The views of a scene show one set of named points, each view turned or mirrored, and shifted as a whole, with a little noise and some points left out.

Scene 1
View 1
J513: [ 0.26  1.41  2.60  3.97 -0.12 -0.87 -1.48 -0.87]
J387: [ 1.09  1.32  1.48  4.32  0.15 -0.75 -0.29  0.25]
J704: [ 2.26  2.10  2.67  2.78  1.02 -0.31 -1.66 -0.26]
J331: [ 0.36  1.27  2.13  4.73 -1.08 -1.57 -1.67  1.57]
J16: [-0.08  0.88  2.17  2.65  0.00 -0.64  0.61 -0.78]
J970: [ 0.77  1.07  0.76  3.42  0.72 -0.21  1.75 -0.16]
J638: [ 0.20  1.30  2.60  2.56 -0.53 -1.41 -0.74  1.02]
J423: [-0.37  0.68  0.92  5.84 -1.18 -1.55  0.09  1.43]
J281: [-0.60  0.70  2.17 -0.30  0.55 -0.66  2.64 -0.24]
J891: [ 0.10  1.24  2.43  2.55 -0.73 -1.72 -0.62  1.95]
J888: [-0.08  0.75  1.09  3.88 -0.57 -1.20  0.94  1.00]
J60: [ 2.11  1.96  2.34  2.07  0.81 -0.67 -0.99  1.30]
View 2
J331: [ 3.09 -1.53  0.73 -2.02 -0.84  4.36  2.78  0.20]
J423: [ 1.93 -0.21  2.04 -2.73 -0.79  3.91  2.69 -0.58]
J281: [ 1.61 -3.67  1.34 -2.06 -2.00  0.75 -2.48  0.04]
J891: [ 3.61 -2.40  0.85 -1.77 -2.03  3.40  1.27 -0.20]
J60: [ 4.08 -3.92  0.01 -2.41 -0.48  2.11  1.43  0.67]
J638: [ 2.48 -2.07  0.83 -1.61 -1.53  3.78  1.45  0.35]
J387: [ 2.12 -2.02  1.07 -2.84  0.18  2.67  1.97  0.69]
J888: [ 1.95 -1.42  1.80 -2.62 -0.94  2.82  1.01 -0.53]
J970: [ 1.22 -2.00  1.70 -3.43  0.13  1.32  0.45  0.23]
J704: [ 2.51 -3.86 -0.22 -2.43  0.61  1.91  0.78  1.92]
J513: [ 1.51 -2.39  0.12 -1.75 -0.25  4.04  1.59  1.70]
J16: [ 1.11 -2.50  0.87 -2.20 -0.70  2.36 -0.14  0.87]
View 3
J60: [ 0.49 -2.27  3.59 -0.18 -0.20  1.54 -1.89 -0.23]
J970: [ 1.09 -0.72  4.26  2.18  0.54  2.11 -0.27  1.00]
J387: [ 1.48 -0.92  3.51  0.78  0.66  2.06 -0.04  0.93]
J638: [ 0.97 -1.79  1.72 -0.32  0.41  2.42 -1.45  0.68]
J281: [-1.30 -1.01  1.53  3.14 -0.52  4.34 -3.20  0.88]
J331: [ 2.56 -1.55  1.82 -0.78  1.14  1.44  0.09  0.95]
J891: [ 1.42 -1.92  1.11 -0.13  0.40  1.76 -1.64  0.78]
J704: [ 0.04 -1.78  4.59  0.32 -0.04  3.19 -1.11 -0.27]
J888: [ 1.55 -0.77  1.79  1.85  0.73  2.07 -0.71  1.54]
J16: [ 0.30 -1.06  2.47  1.44  0.42  4.00 -0.79  0.95]
J423: [ 3.10 -0.73  1.50  1.00  1.42  1.21  0.76  1.96]
J513: [ 1.29 -1.49  2.92 -0.58  0.92  3.70  0.24  0.54]
View 4
J888: [-0.06 -0.23 -0.55 -1.09  0.68  0.75  2.04 -1.44]
J16: [ 0.27  0.87  0.16 -0.87 -1.21  0.07  1.24 -1.95]
J891: [ 1.86 -1.47 -1.27 -1.48 -0.44  0.19  2.04 -1.53]
J513: [ 0.18 -1.10  0.96 -0.59 -1.49 -1.12  1.79 -2.05]
J423: [-0.42 -2.03  0.64 -0.65  1.19  0.10  3.22 -1.18]
J331: [ 0.52 -2.71  0.04 -0.99  0.16 -0.53  2.74 -1.40]
J704: [ 1.54  0.71  1.08 -0.97 -2.18 -0.93  3.19 -2.31]
J60: [ 2.72 -0.18 -0.11 -1.27 -1.53 -0.46  3.84 -2.01]
J638: [ 1.50 -1.21 -0.80 -1.11 -0.98 -0.33  1.80 -1.59]
J387: [ 0.19 -0.33  0.81 -0.77 -0.12 -0.11  3.11 -1.69]
J970: [-0.18  1.65  0.38 -0.83  0.11  0.77  2.79 -1.77]

In a view up to two points have been moved. Name them for each view, in the order of its rows, or write -.
view 1: J704
view 2: J638
view 3: J970
view 4: J423
